Points, in no order, along strands that fork, close into loops and pass close to each other.
Two points are linked if the straight distance between their rows is under 173. Some points are linked to none.
J673: [-32 -17  10 -23  25   2  75  23  64 -18  33  28  44 -20 -11 -18  24   1
 -41   0  -9 -14   3  39 -28   7 -11 -15  -4  21   4  11 -22 -21 -24 -12
   4  45 -15  55  66]
J829: [  2  -5  26 -66 -29  18 -16 -30 -42 -33  37  15 -80  -9  -3  39  27  -2
  36  15 -13 -14  -6 -16  14 -33 -46  41  48  48  42   6  14  41 -14  15
  21 -19  38   3 -15]
J720: [-16  33  45  32   7 -18 -25  24 -30  23   6 -13  10  -9  48  13   4   8
   9 -34 -45  47   3  38 -51  65  -6  16  63 -21 -17 -25  34  16  37   9
  19  16  26  18  17]
J26: [-20  38   0 -46  12  23 -15 -21  57  23 -15  27  42  13  -3 -34 -12  43
  31 -17  37  14  35 -12 -18 -11  23 -13 -18  -8 -10 -54   7 -19 -10 -50
 -51  10 -43 -29  16]
J868: [ 17  50   4 -29 -24  22 -10 -27 -28   9  20 -21 -72  10  37  13  10  11
  65  30 -51 -65  19  23  13  14  11   6  18   9 -19 -21 -32  59  31  25
  15 -44  29  18   3]
J444: [ 16 -35   9 -23 -60   0  -4  18  61 -18  39  -9  11 -26   2 -21  58  32
  -9  15  11 -38  30  -8 -11  25  11  21 -43  46  10 -47  35  38  33   2
 -32  14  -5  -8 -35]
J661: [-11  51 -19   5  11  23 -23 -63  -9 -12   1 -12  55  10 -11  -5 -40  -1
 -12  22   7 -18  -7 -29  64   9  32 -63 -62 -27 -10 -19 -19 -20 -22  -3
 -23 -22 -21  -4  15]
J186: [ 24 -57  48  51 -15 -15 -11   2  -1   7  20  19  -5  22 -29  -6  14  -2
 -36  32  32  -4 -15  23 -14  13   5  -1  11   3  28  54   8  15  18  64
   6  -9  26 -20 -63]
J322: [ -7 -14   1   8   8  13  43 -10   4  42 -30  26  -5  27 -11 -28 -28  15
  30 -10  -3  10   7  33 -80 -15 -39   7  67 -10  -1  58 -10 -12   3  -7
  14 -10 -36 -21 -30]
J508: [-11  11   5  50  17  19 -15 -17  -8  41 -45  11  65  12   4 -19 -41 -24
  -5 -50   8  59   1  -7 -20 -11   9  -5   4 -59   4   0  15 -71  -7 -18
  27   0 -25 -42 -17]
J326: [ -1  -1 -58 -41  18  15 -36  26  24  21 -46  17  30  24   1 -18  -8  44
  20 -24  -6   8  57  -6 -60 -14  42   1  13 -11  11 -24 -14 -23  33 -43
  -7  45 -58  -8   7]
J768: [-30  36 -36 -43 -12   8  -2  -6 -57 -16 -24  52 -10 -15 -16 -10 -40  15
  23 -10 -53 -22 -13 -11  -6 -42 -31 -26  50  17  -7  32  13  27  17  -7
  17 -40   0  14   8]
J689: [-12 -13 -13  70   1   2 -11  12  30  30 -13   4  23  90 -43 -11  16  -2
 -21  20  66   6   6  44 -29  29  48  -2 -46 -12  41   5 -34  36  18  13
   8   1  20  14 -11]
J644: [-28  13  16  28 -24 -17  41 -14  -8 -21  -4  32  -1 -36 -11  38   6 -12
 -11  16  23  -3 -20 -34  58 -41 -13   6 -47  34 -12 -17 -11  46  -7 -18
   0 -29  49  39  19]
J765: [ 23 -12  56  21   6 -27  -3  17   5  -3  33   7   2  21  41  43  24  30
 -17  28   2  -1   1  41   0  79 -17 -20  54  28 -10  17 -35  28 -31   4
   4  16  32  31  32]
J406: [-14 -26  66  54  22 -26  21   6   5   3  15  36  77 -19  23  10  20 -13
 -51 -32  58  71  -5  -1  23  11   6   1  -9   8  -3 -13  30 -11 -14 -17
  14   8  32   5   6]
J672: [-12  18 -51  39  36  -7  11  15 -31 -13 -41 -27 -17  56 -37  33 -40 -19
  15   8  40  16 -55  -4  50 -43  15  42 -36   8 -12  27  -3  39 -30 -49
 -14 -11  12   0  19]
J396: [-26  -4  21 -32 -11   5 -17 -23  26 -16  52  67  21  19 -37 -38   1   4
 -29  60  41 -22  22  29  -7  14  26 -49  -9  17  37 -27  -2  -2  -8  34
 -41  25  17  40  11]
J275: [  27    3   -9  -35   -3   20 -111   14  -33  -20  -33   -3  -10   -5
   15   32   -5   -2  -20  -20  -46   16   21  -31  -24   12    8  -31
   29  -37   32   -9   28  -41   14   49   15   17    2   23  -20]
J835: [ 15  -6 -46  24 -10   0  24   6 -30 -31  -9 -14  12  34 -41  -5   2 -14
  35  -8  15 -21 -55  -1  40   0  -8   9 -39  39  16   4  18   5 -41 -47
 -29 -53  32  -8  28]
J194: [-36  20  52 -32  30  13  53   0  50  15   6  32 -20 -47  22 -29   4 -19
   4  21 -22  -1  31  43 -19 -26 -10  -3   9   1 -13 -29 -45 -15   2  -2
  17  40  14  66  69]
J771: [-22  11 -90 -16  11 -11 -40  29 -32 -44 -19  -9  20   8 -73  20 -30  11
 -29  38 -11 -50 -31 -51   6 -15  39 -44 -43 -11  30  24 -23 -34   0  26
 -29   0 -47 -11   5]
J905: [ 19 -20  -3 -48   8  32  26 -11  36 -32 -22  -4   5   7  -9  47  11  45
  15 -22  -3 -53   0 -23  -3  -2 -34 -10  -3  45   8  48 -32  -1 -23 -32
   7 -49 -27  -8  16]
J530: [  3 -16  -2   6  -8 -45   0  29 -14  -7 -61 -21 -46   1   8  54 -42 -28
   0 -18  -5  22 -27 -16   2  12 -47 -16  14 -29 -24   8 -27 -19 -30  -5
 -20  13 -16  14  21]
J441: [ 14  45  12 -62 -18  23 -10  -2 -32 -12  21 -17 -68 -19  -7   6   1  29
  39  52 -48 -54 -13  -3  12 -27  -4  45   4  41  19   0  17  46   9  23
   9 -24  77  -1  11]
J543: [  3 -36  41  -7  10  13  -7 -62  -6 -34  35  68  10  22 -42 -10  -9 -24
 -25  11  63  -7 -10   5  60 -40  -6 -36  -5  22  39  29  -5  -9 -37   5
 -14 -46  12   4 -11]
J718: [ 37  13  27 -19  -6  26 -35 -23 -40 -11   4  12   1  -8  35   6  15   4
  13 -52 -34  11 -11   4  35 -22   9  26  22  13 -10 -12  44  11  20 -16
   9 -36  18   6   7]
J967: [ 11 -13  61  30  -2 -16 -36  31  16  13   6   8   2   6  25  52  18  37
 -40   6  -2  34  11  24 -37  49   3   5  48  -5 -27  19  11  29  28  27
 -14  44   5  31  -8]
J470: [-30  13 -21   1  55  47 -26  -1   1   6 -40  10 -29  54 -17  26 -23   3
 -15  -7   3  13   7   8 -37 -47   9  26  19 -25  43  69 -23  29  51   5
  66 -24  15  20   7]
J503: [-13 -21 -36  -1  -5 -12  -1  15  -6 -19  23  -8  -3 -20  -9  14  22   2
 -35  47 -12  -4   7 -15   7 -27  23   3 -17  -6  -1   5  17  13  28  33
   4  41 -13  33  -9]
J39: [-15  12  -5  52 -31 -19  28 -28  41  -4 -14   3   3  -4 -29  17 -19   1
 -14  18  60 -16  -5 -33  52 -18   4 -22 -64   4 -22  -9 -23  57  14 -13
 -48 -27   0  11 -20]
J622: [  2  24   4 -25   4  13 -10  -5   4  14 -35  30 -22 -12 -43 -48 -56  10
  39  31  17 -54 -14  -9 -14 -37   1 -18 -34   6  -5   3   2 -11   1  18
 -40 -51  15 -38 -26]
J889: [ -9 -11 -22 -15  -9  54  60 -54  21 -22  -5 -29  21  17  -8   1   5  -5
  14 -28 -31 -27 -16  -1  -3 -17 -51  -9  -2   4  11  36  -4 -13 -16 -14
  34 -51 -55 -22   2]
J229: [-37   6   3 -25  -4  -4  38  26 -23   5   5  26  11 -45  11   5  -5  11
  -5  22 -46  -1   7   0 -70  20 -43  -8  56  27  29  35  20 -19   2  30
  71  -8  66  35   8]
J813: [ 37  33 -29 -20  81  -1  -4  62  -1  37 -73 -46 -17   0 -13 -14 -43   5
  12  17  15 -38 -15  -4  -7 -15  40  12 -48 -13 -12   3 -27 -40 -17   7
  -6  13  32 -33  -6]
J667: [  8 -25  -6  -3  -1 -24  54  44   1  18  18   5  23 -51  25 -59  18   2
  12  11 -18 -10  18   4 -75  45 -24  -6  27  27   4  -6  18 -56 -10   9
  24  19  38  -4  -7]
J502: [ 14 -10  -2  15 -21  29  61 -24 -18  10  29 -16 -32   7 -17 -41  -1   8
  37  32 -44 -39 -39  38  -8 -34 -20  48  18  23  -7  60  25  43  13  13
  22 -50  12 -30 -21]
J70: [  8   6 -18   4  -4 -33  16  15  30  17  -8 -43  -1 -43  41 -35  -1   2
  14  10   9  -5  32 -23  28  10  20  -6 -52 -15 -50 -59 -15  -3  16 -28
 -23  18 -17 -28  -4]
J140: [  8  -8   6 -58 -22  14 -23 -14  -1   3  52 -23 -32 -14   8 -28  -2  23
   5  80 -14 -28  16  -4 -42  29 -11 -15  12  -9  34  -7  26 -42 -17  85
  -8  33  24 -19 -33]
J58: [ 10  43  29  23  -1  30 -37 -16  13  33 -28 -26 -10  56  18  40 -11  20
  18 -16  -7   9 -14  31  -8  45  -1   2  -3 -27  -5  -1 -12  49   3   2
 -11 -35  31  16   8]
J998: [-12   9   3  21  -9 -13  -4  27 -11  19 -22  39  38  -6 -28   3   3  44
   1  -8  30  19  -9 -29 -26   2   6   3 -12  25  20  18  28  24   5 -12
   8 -50  68 -11 -21]
J143: [  3  17   8 -48   9 -24  48  28  -3  26 -60   8 -50 -70  63 -11 -50 -29
  35 -15 -27  -2  26  -6   8 -38 -24   4  24 -16 -62  -8 -26 -12  -1 -29
  17  15 -30 -34  -3]
J798: [-33  55 -33 -21  45  31  29  -7  -6   9  -5 -47  25 -26  44  30  -6  35
 -21  25 -41  11  17 -32  13 -36  14  22 -11 -13   4  20   2  24  27   3
  88   1  37  16  21]
J817: [  6  -5   4  24  16 -25  17  20 -20 -13 -36  39  20 -37  -2  22 -24 -16
 -31  -8  11  11 -31 -13  74 -55  30   4 -36  -7 -50  12   1   1   1 -30
  -5  -5  22  44  42]
J176: [ -2  27  -1  46  -4 -15 -27  16  17  44  -6 -10  65  14 -13  22   3  74
 -24   5  38  30 -14 -25 -30  38  28  -4 -20 -14   3  18  12  23  -1   9
 -21   7  32 -35 -40]
J129: [-30   2 -24  34   2  22  57 -23   0  33   2   0   8  33  28 -35  17 -22
  50 -50 -13   9  23  29 -69  23 -30  10  41   3  15  -7  -6   7  34  -3
  64 -58 -13  -9 -28]
J189: [  2 -31 -56  44 -27   7  -8 -20 -27 -44  14  -2  30  10 -66   5  24 -35
 -37 -15 -15   7   3 -30  26 -41 -22 -12  24   2   6  74   7 -19  -8  12
  11  -3 -93 -25 -42]
J488: [-40  18   4 -24 -21  48   5 -71 -16 -27  25   2  -7  14 -19 -10  -6 -53
   2 -24 -43   0  -1  21   9 -21 -70 -33  45 -33   1  22  -1 -20 -32   8
 -10 -24 -86  -3  -3]
J159: [ 21  10   3  -2 -11 -15 -94   5 -22  -3  16 -36 -19   5  48   3  18  -3
  14  -6 -22  24  29 -10  -9  56  19 -33  10 -43  -1 -70  20 -26  25  38
 -10  14  -7   7 -17]
J209: [ 26  -7 -14 -57   2  20  -3 -32  -8 -22  48 -12 -59   1  55   5  42  -1
  63  -5 -30 -36  33   8  39 -16   6   2  26  14 -13 -50 -37  14  17 -17
 -13 -12 -43  15  25]
J182: [-64  -5  10 -24 -45 -62   4  36  28 -24  10  19 -45 -61  20  32  46 -19
  11  -3  15  12  63 -41 -18  28 -44 -14   1  32 -11 -71 -41  36  20 -14
  13  30 -16  48   4]
J412: [ 42  17   6 -11   5  16  55  15  -7  38 -22 -46 -66  18  15 -19 -14   0
  58  -5 -44 -43 -32  50 -20   2 -35  49  33  20 -31  37  -9  28 -26 -11
   0 -23  23 -27   6]
J510: [-22  51 -28 -10   6 -18  20  67  -8  26 -58 -40 -67  27 -21  -6  -8 -49
  39 -22 -28   3  -8  11 -52  22 -31  32   1  -4   5 -46  -9   9 -32 -22
   3  36  62  33  44]
J100: [ 36 -39  -4  58  19  18  31  21 -28   7  24   8  17  25   2 -39  47   7
   5   5 -32 -12 -18  69   1   4  38  51  11  30   0  37  17  26  32 -25
  28 -11  32  28  36]
J394: [ 17  17   0  49   8  18 -66 -24 -16  42 -45  -5   0  36  23 -23 -14 -16
  28 -47  32  51  17 -11  -5 -25  35  12 -19 -57  -1 -34  18  -4  26  -8
   9 -25  -4 -42 -54]
J822: [ 51  15   4  41  18   7 -10   9 -17  37  -9 -24  57  46 -16  -4 -11  62
  14   8   1  -6 -49  20   2  42  37  13   2   1 -17  55   8 -12 -35 -17
 -37 -13  31 -57   0]
J595: [-14  42  34 -12  23  14 -49   0 -43   8   8   5   4  -7  37 -16 -21 -30
  39 -59 -71  30   0  51 -40  44  -8 -20  88 -43   2 -24  20 -40  20  12
   9  -1 -17   7  15]
J965: [ -9  14  27  26   3  -2 -18 -32  28 -22  -9   7  -2 -27  31  24   0 -38
 -19 -30 -19  16  12  -6  44 -12 -15 -57  -8 -39 -29 -26 -31  -4  21  -1
  10 -19 -61  45  29]
J690: [ 11  17  26  16  -8 -44  -3 -31 -16   7  43 -38 -15 -36  62 -25  -8 -27
  34   3  14  17   7 -34  26  70 -27 -51 -22 -18   8 -76 -41 -44 -30  31
   1  -8  18 -36  -4]
J390: [-12  -9   2  33 -50  -6 -10 -19 -25 -12  23  33 -38  -1 -33 -49  19 -45
  23 -20  -8  11  -4  16  15 -59   1  43   5   5 -19 -37  61  48  54  -8
 -33  -8 -40  -3 -30]
J531: [  7  32 -38  29  41  11   6  28 -38   9 -59 -16  12  30 -19  34 -37  28
 -11  -5 -12  -3 -49   4  39 -54  39  44 -22   0 -28  69  -8  70  30 -37
  22 -22  11 -25  12]
J405: [ 15 -37 -63 -56  32 -16 -16  59   4 -19 -51 -29 -40  14  -6  14  -6 -21
  10  -6  35  14  23 -22  -3 -24  29  33 -33   0  14 -40 -10 -50 -14 -20
 -18  56  -9  10  29]
J735: [ -2 -32  33  -2 -35  51 -34   0  42 -17  43 -20  26  36 -29  16  40   6
 -54 -10  -8   9 -37  50  -7  15  17  45 -34  -2  54  -4  60  21   3  28
 -22  32   0   5  -8]
J245: [-21  10  19 -49   0  18   9  20  47   8  43 -44  15 -32  33  28  20  30
 -43  48   3   3   9  -8 -44  28 -12  14 -20  -9  37   6  12 -19 -20  67
  46  59  44  -2 -18]
J149: [-21  44 -31  45   5  20 -11 -49 -49   6  17 -23  45  24  -4 -29 -18 -31
  -4   7 -33  16 -14   6  61  -5  14 -31   7 -52 -32   4  13  -1 -10  -5
  -3 -18 -47 -25  -7]
J184: [-11  -5  23 -55  24   7  13  23  40  13  -7   5 -50 -18   4  -5  -2 -24
  -2  23  26  13  18  18 -10 -35   9  35 -20  -8   2 -38 -20 -29 -19   8
 -21  65  15  36  37]
J68: [ 21 -23 -52   0   1 -60  24  -4  -3 -23  48 -13   7  14  22 -19  23  19
  26  24  32 -19  34 -20   8  71 -12 -61  10  39   1 -33 -42 -16 -34 -20
 -19   2 -17 -13  12]
J832: [-33  23  31 -15 -20   3  25  25  75  -5  24  31  40   1   3 -12  44  16
  -7  -6  -7 -24  21  32 -52  62 -28 -41  -8  35  24 -48 -16  17 -22  -4
   7   7  20  45  43]
J730: [  0  -3  59  -6 -20  48 -24  -9  30   2  35 -11  -4  25 -18 -29  22  -1
  12 -20 -21  24 -28  78  -8   6  16  56  -8 -14  20 -40  59  12  11 -13
 -52  20  -9  -6  37]
J193: [-31 -11  14  12 -31 -25 -22   3  29 -24 -20 -22 -29 -43  35  51  24 -40
 -22 -43 -12  31  39 -42 -16  15 -57 -30  -3 -24  -1 -53  -6  10  33  22
  33  12 -42  36 -16]
J83: [-18   6 -24 -40  -3 -12  38 -21 -27  -2  27  -3 -61 -40  42 -22  19 -33
  67  17   3 -14  34 -35  30 -36 -14  18  -4  24  -1 -69 -39  -8  -7  -4
  24 -16  11   6   5]
J811: [ 40   4  11 -23  11  24  32  10  22  31 -20 -11  56 -27   1  10 -36  34
 -21 -19 -32 -42 -37 -13 -24  26   9  10   6 -13 -30  62  -3 -77 -36   5
  23  18 -14 -53   7]
J871: [-31  17  47 -38  30 -12  -4 -29   0 -24  62  -7 -25 -54  25  23  18  -7
   2  19  -6  54  18   1  61 -48  -4  25  33  -6 -34 -40  -6   8  -8 -22
  -6  69 -58  10  38]
J96: [-11  -4  20   3  -8  27 -17 -17  18   1 -10  35  55  26 -63  53 -15  32
 -60 -30  15   2 -45   5 -12  -4   4  -5  23 -19  -4  83   4 -11 -23   3
 -31  18 -54 -12 -13]
J98: [ -7  38   2 -14  28  22 -50  28   4  39  -7  23   2  -1 -29 -18 -23  52
 -23  53   0 -13  -2  26 -46 -29  79  17 -19 -36   9  18   2   1  37  58
 -22  30  29   2 -10]
J731: [  1 -19 -47  66  11  -3  38   0 -44   9   6   0  -8  53  12 -16  31  -6
  29  -8 -18  -5   6  34 -25  23  -1   5  42  17   0  41 -21  40  35 -10
  69 -54   4  19   1]
J49: [-32 -28   1 -11 -27 -31  36  32  50 -13   7  16  11 -21  30  12  56   7
  10 -33  13 -13  61 -10 -46  51 -39 -12   7  53   4 -39 -22  36  17 -36
  40 -14  -2  30  -1]
J591: [ 14  38  -5  49   4  23 -48 -10 -10   3 -21 -21   9  43 -16  58  -2  44
 -23  10 -20  -5 -30   1  36 -18  31  16 -17 -18 -12  53   7  88  39  -2
  -6 -36  17  12  -8]
J491: [ 12 -36 -14  39 -13 -64 -43 -10 -33 -36  17   4 -28  -5  11  -1  -9 -63
 -37  30  33  25  16 -29  54  30   6 -64 -25 -18  19 -49 -16 -24  -4  36
 -20  16  13  31  -9]
J110: [ 15  25  19   5  -5  30 -45 -52 -12  18 -10 -12 -19  29  13 -41 -28 -29
  47 -18  31  18 -21   0  31 -17  18  17 -52 -32   9 -59  29 -25 -18  -2
 -23 -39  25 -43 -28]
J700: [ 16 -47  -6  26 -34 -25  26  -6 -14   2  -4 -20 -45   4 -19 -39  -2 -37
  34 -23  29  27 -27  -4  19 -41 -13  59 -13   1 -17 -25  37   5  -2 -29
 -40  -4 -35 -59 -33]
J615: [ -3 -40  34  34  18  10  32 -24  22  -9  31  32 -25  37 -45 -11  -8 -31
 -38  51  51 -39 -23  27  15 -30  11  -3 -15   1  39  72 -30  17   6  43
  20 -55  34 -10 -24]
J393: [-29 -12  19  15  -5   6  -6  -4  31   6   5  40  55 -11 -40  24  17  27
 -62 -26  37  48  -8 -11 -28 -45  17  29   5  -9  -6  32  31   9  20   9
 -21  49 -46  -1 -49]
J490: [-10 -31  -9  15 -28  20   9 -34  20 -32   1  48   3 -18 -17 -10  34 -15
 -10 -20  -9 -30  36 -19 -16 -40 -28 -41   7  17  13  19   1  23  57  22
  40 -63 -45  31 -45]
J153: [ 63  -5  15  43  16  -5 -32  -7 -31  24  -5  15  48  24  12  -8  -7  41
   1 -10 -16  -6 -14  23  39  20  56  -8  42  -6 -63  33  -3  -3   4 -32
 -30  -1 -47 -39   4]
J174: [ 31 -54   0  32 -12 -21 -38 -27  13 -54   9  32   0   9 -16   5   6 -46
 -54  -4  18 -14  11   1  58   5  14 -70 -23 -12   1  -6 -28 -12  18  20
 -35   0 -53  54  12]
J799: [ 32  21  17 -38  16   7  16  40  15  48 -44 -57 -91  11  20 -10  11  -6
  55 -19 -21 -35  29  26 -38  20 -17  61   8  10 -10 -14 -28  16 -19 -19
   5  16  57   6  15]
J319: [-28 -25 -17  14  -4   9  64  12  39  17 -32  16  31  14 -56   2 -26   6
 -32 -20  10  -2 -44  24 -60 -10 -33   0  11 -14  -1  83 -22 -18 -19   6
  -8  23 -51  -8  -5]
J324: [-31 -54 -60  46 -24   6  37 -17 -16 -39  30   2   1  35 -56 -26  29 -39
  -6   5  17   6 -25  -6  12 -38 -28  12 -13  25  44  35  30  22   5  -3
  22 -26 -31 -19 -42]
J711: [ 41  43   5  17  18  18 -63  -8 -52  19 -41   1  -1  41  24 -15 -44 -13
  15  -3 -41   1 -25  42  46   5  57 -18  12 -56 -36 -10   2  -7  -3 -11
 -36   0 -38 -42  10]
J969: [ 12   0  22  18  23 -54  18  14 -24  12  35  48  78 -32   3 -14  -5  30
 -26   6  41  42 -10 -23  30  25  29 -13  17  24 -51   7  19 -51 -32 -41
 -20  36  16 -18  33]
J710: [  6 -18 -13  -5  -5 -47  13 -34 -43 -27  53 -14 -35 -46  30 -24  -5 -43
   9  57  22   5  19 -48  65   5  -7 -34 -32  14  16 -60 -28 -36 -31  25
   5  19  31   0   1]
J955: [-43   3  21 -21  23 -15 -22   4  29 -16   9  16  20 -23  -7  23   4 -21
 -44 -20  33  83  22 -19  19 -58  18  18   7 -32 -13 -32  32 -18  11 -16
 -17  72 -56  17  20]
J764: [ 18 -16   9 -33  -8   5 -38 -35  15 -28  16  25 -73  26   2  45  37  14
  25   1  31 -23  55   2  29 -32  -3   3  45  32  -6  -6 -26  67  28 -24
 -38 -10 -52  29 -16]
J792: [-29  -6 -14 -12 -48   6  -8 -30  31  -6 -11  34  24 -19 -10 -10  13  13
  10 -43  27  11  42 -56 -40 -15 -42 -30 -12  19  24 -34  30   9  24  -4
  -4 -39 -35 -21 -66]
J77: [ 17 -37  43 -20 -42  33 -56   8  20 -23  28  27   7 -10 -31  21  35  19
 -54   8 -11 -25 -24   8 -21 -18  24  14 -16  14  54  23  50  15  33  65
  -1  -3  26   3 -49]
J239: [-33  30 -12  13  -4  -4 -34 -55   3 -33  18  15 -32  37   9  47  24 -24
   6  -1  20   9  33 -12  36  -1 -21 -44  21  -9   7 -29 -45  44   3   6
  -2 -30 -35  47 -10]
J776: [-37  38 -32 -31  13  19  60   9 -19  23 -23 -16 -27 -33  34 -13 -26 -20
  11  12 -59  -3  12   4 -31 -31 -29  32  27  -8   8  17  -1   8  26   8
  94   2  56  29  23]
J722: [-16  23  49 -18 -25  27  26   1   7  15  16  -3  31 -12  -9 -34  -9  14
  20 -45 -47  34 -52  47 -32   6 -34  57  31  12  -2  -6  69   1 -19 -26
 -31   1  16 -27  21]
J918: [ -7  49  -9 -22  18  21 -22  -3  46   7 -47  14  71  -5 -33   1 -42  35
 -16 -14  31 -38 -12 -34  -4  14  32 -44 -73 -10  -4 -19 -20 -42 -25 -10
 -36  -3 -14 -10  18]
J124: [-14  -7 -44  30 -61  13 -18 -15 -45 -28   0  17 -25  29 -47 -30  -7 -48
  39  -9 -18 -17 -46   2  13 -17 -20   3 -25   7  24  -2  38  32  11  -6
 -14 -50   0  10 -11]
J693: [-10   8  -2  48   1 -80  32  47  17  45  -4 -10  -6 -32  27 -60  20  -1
  37 -18  35  12  42  -3  -7  59   7 -17  -8   7 -53 -58 -25  14  16 -47
 -32  -5  10  -8   1]
J855: [  4   6  15 -18  20  19 -28 -85 -28 -26  40  24  22  -8 -21  -9 -30 -43
 -31  15  32   5   9 -39  90 -24  12 -43 -20 -18   2   5  -9 -58 -52   4
 -14  -9 -19  -9   0]
J971: [ 14   0  43  31 -44  28  24 -55 -11 -12  61 -27 -16 -14   3  -7  20 -15
 -11  38 -29 -22 -38  18  59 -18 -16  29 -18  14  -7  19  41  37   4  32
  -6 -33  26 -11 -29]
J501: [ 13  -9   1   6  46   8  30  44   8  14  11 -18  22   8  34   0  25  26
  -7 -13 -39  28   3  54  -6   6  41  54  30   9 -26   8  11   6  14 -42
  12  40  10  29  64]
J168: [-30  29  -6 -21 -16  -7  -5 -14 -13  17   7   8  34  -4  15   4   3  41
  28 -19  24  44  19 -50 -39  13 -37   8  27  30  21 -20  51   5 -16 -16
  19 -22  34 -44 -46]
J964: [ -5  37 -18 -13  22 -23  12  34  -1  41 -38 -47   1 -29  -6  -8 -46   4
  -4  29  35  18 -19 -38 -19 -17  14  28 -52 -33 -10 -11  16 -40 -31  31
  -6  40  52 -50 -31]
J860: [  4   0  -2 -11  49 -55  27  31 -36   6  -3  46  16 -44 -18  -8 -31   0
 -30  40  48   7 -30 -18  37 -36  45  -6  -7   5 -36  26  -2 -47 -35   0
 -20  33  60  19  30]
J781: [ 47 -41 -14  19 -22 -16 -41  39 -33  -1 -35 -10 -52  -1  21  18  19  -2
   9 -13 -18 -27  23  -9 -13  27  17   0  -5   4  13   2  -7  17  51  15
  38 -36  46  23  -7]
J123: [  4 -20 -41  -2  23 -24 -17  18 -15 -20 -36   3 -20  33 -43  32 -33  -5
  -9  27  46  -8 -18 -20  -4  14  -2 -44 -15  -9  19  25 -43 -29 -28  17
 -27   2  -2  14   6]
J954: [ 45 -20  21 -24   6 -17  24  29 -11  26 -53  27  10 -71  32   3 -47  13
  -3 -14 -33 -19  -4 -23 -18 -28  -1   7  39  -5 -42  50   8 -49  10 -10
  30   9   2 -33 -21]
J148: [ 47 -39  11 -40  27  11  44   5  37  -5   3 -50  13 -10  26  52  13  32
 -18   1  14 -25  -1 -34   3  17 -13  20  -3  14  -9  51 -32 -50 -44 -10
  40  19 -12 -40  17]
J532: [ 36   5  35  -8 -16  67 -21 -61   5  -9  46 -44  -5  28   7 -19   5   1
  12  26  -4 -29 -32  33  51  10  15  26 -50  -6  34 -13  29  -7 -23  20
 -26 -33  42 -30  -4]
J260: [ 45 -16 -19  14 -36 -28  20 -29  38 -23   0 -38   2 -32  -5   1 -26   9
 -15  20  11 -54   1 -46  61   3  12 -34 -67   0 -49  -5 -40  10  17 -13
 -53  -1 -60 -28 -25]
J797: [-21 -31  -9   9  16  -7  34 -28 -21 -27  49 -30  -7   3  10 -21   9 -55
  -4  -8 -24  19   6  27   3  35 -47 -33  47 -20   8   1 -17 -40 -18  16
  19  13 -68   5  26]
J450: [ 16 -10  32   2  15 -38  65   0  29  12  50 -21   7 -15  29  14   8  30
 -12  33  27  11  -2  -1  -4  48 -49  -1  22  25 -22  39 -36  -2 -51  -6
   5  38   8 -24  -5]
J202: [-13   5  13 -34  -3   0  25  49  49  25   5 -13  12 -38  21 -25  45   3
  -8  13   8 -14  51 -25 -56  27   2  11 -35  31  35 -47  15 -21 -13  13
  45  26  95   5 -10]
J437: [ 21 -74 -34   0 -41  -6 -43  46  24 -39  -8   5  18  22 -24  27  58  21
 -23 -33  23 -16  16 -19   2   5  33  11 -49  51  54 -23  27  37  32 -20
 -11  -3  -2  10 -15]
J926: [ 19 -38 -27  -9  -3   1 -53  42  19  -9 -33  36  23  28  -9  22  28  35
 -12 -39   6   0  20   2 -34  24  29 -16   6  20  23  -9  -6   2  23 -25
 -21  12 -23  36  22]
J252: [-17  25  23  -2  26  27 -36 -28 -24  31  -9   9  55  16  16 -16 -37  -7
 -11 -15 -17  34   4  17 -16  50  -1 -47  42 -56   0   5   3 -81 -39   3
   2   2 -19 -12  25]
J948: [ -3 -12  19 -24 -37 -10 -44  25  -5 -11 -49  -1   0 -29  -6  60 -30  -3
 -37 -20 -19  16 -32 -43 -30  19 -47 -24   8 -36   8  23  15 -37 -17  44
  -3  20   3  15 -20]
J247: [ 22 -10 -66   2  53 -12 -38  90 -36   4 -63 -24 -32  17 -32  10 -28  -3
  -9  10  11  -8 -30  10 -13 -43  74  44 -35 -13   9  25 -22 -22   7   0
   0  49  18  -2  24]
J958: [  3 -26  12  20  -7 -70  31  41   4  14   3 -15 -29  -9  -8 -17  15  -3
  36 -26  49  43  -2   5   5  20 -16  40  19  21 -29 -36  19  15 -22 -56
 -63  19  -3 -28  11]
J234: [ -9  19 -44 -21  29   3  81  42 -19  18 -11 -15   7 -27  33 -39 -15 -12
  12 -10 -80   8  -5  44 -12 -38  -2  57  36  12 -20  10  20  18  17 -41
  46  36   9   7  42]
J982: [ 13 -31 -17   4   4 -31   8 -44  -9 -43  69 -39 -11  20  25  18   8 -24
 -33  33  -2  -4  25 -10  39  64 -31 -67  28   8  15  15 -53 -11 -33  23
   4  26 -56  -2  -8]

A piece is two or more points that can be reached from each other along the links. Count, over all rows, the pieces, the separate loops (a circle has one, a figure eight two, a Y none), the forks (points with three links) and the tips (points with one).
pieces: 6
loops: 1
forks: 7
tips: 17

A tip is a point with one link. Name the tips that can be reached along the links from each point below, in the order of the rows.
J148: J143, J510, J68
J70: J406, J58, J189
J710: J829, J690, J964
J437: J444, J490, J722
J731: J140, J798, J871
J275: J771, J159
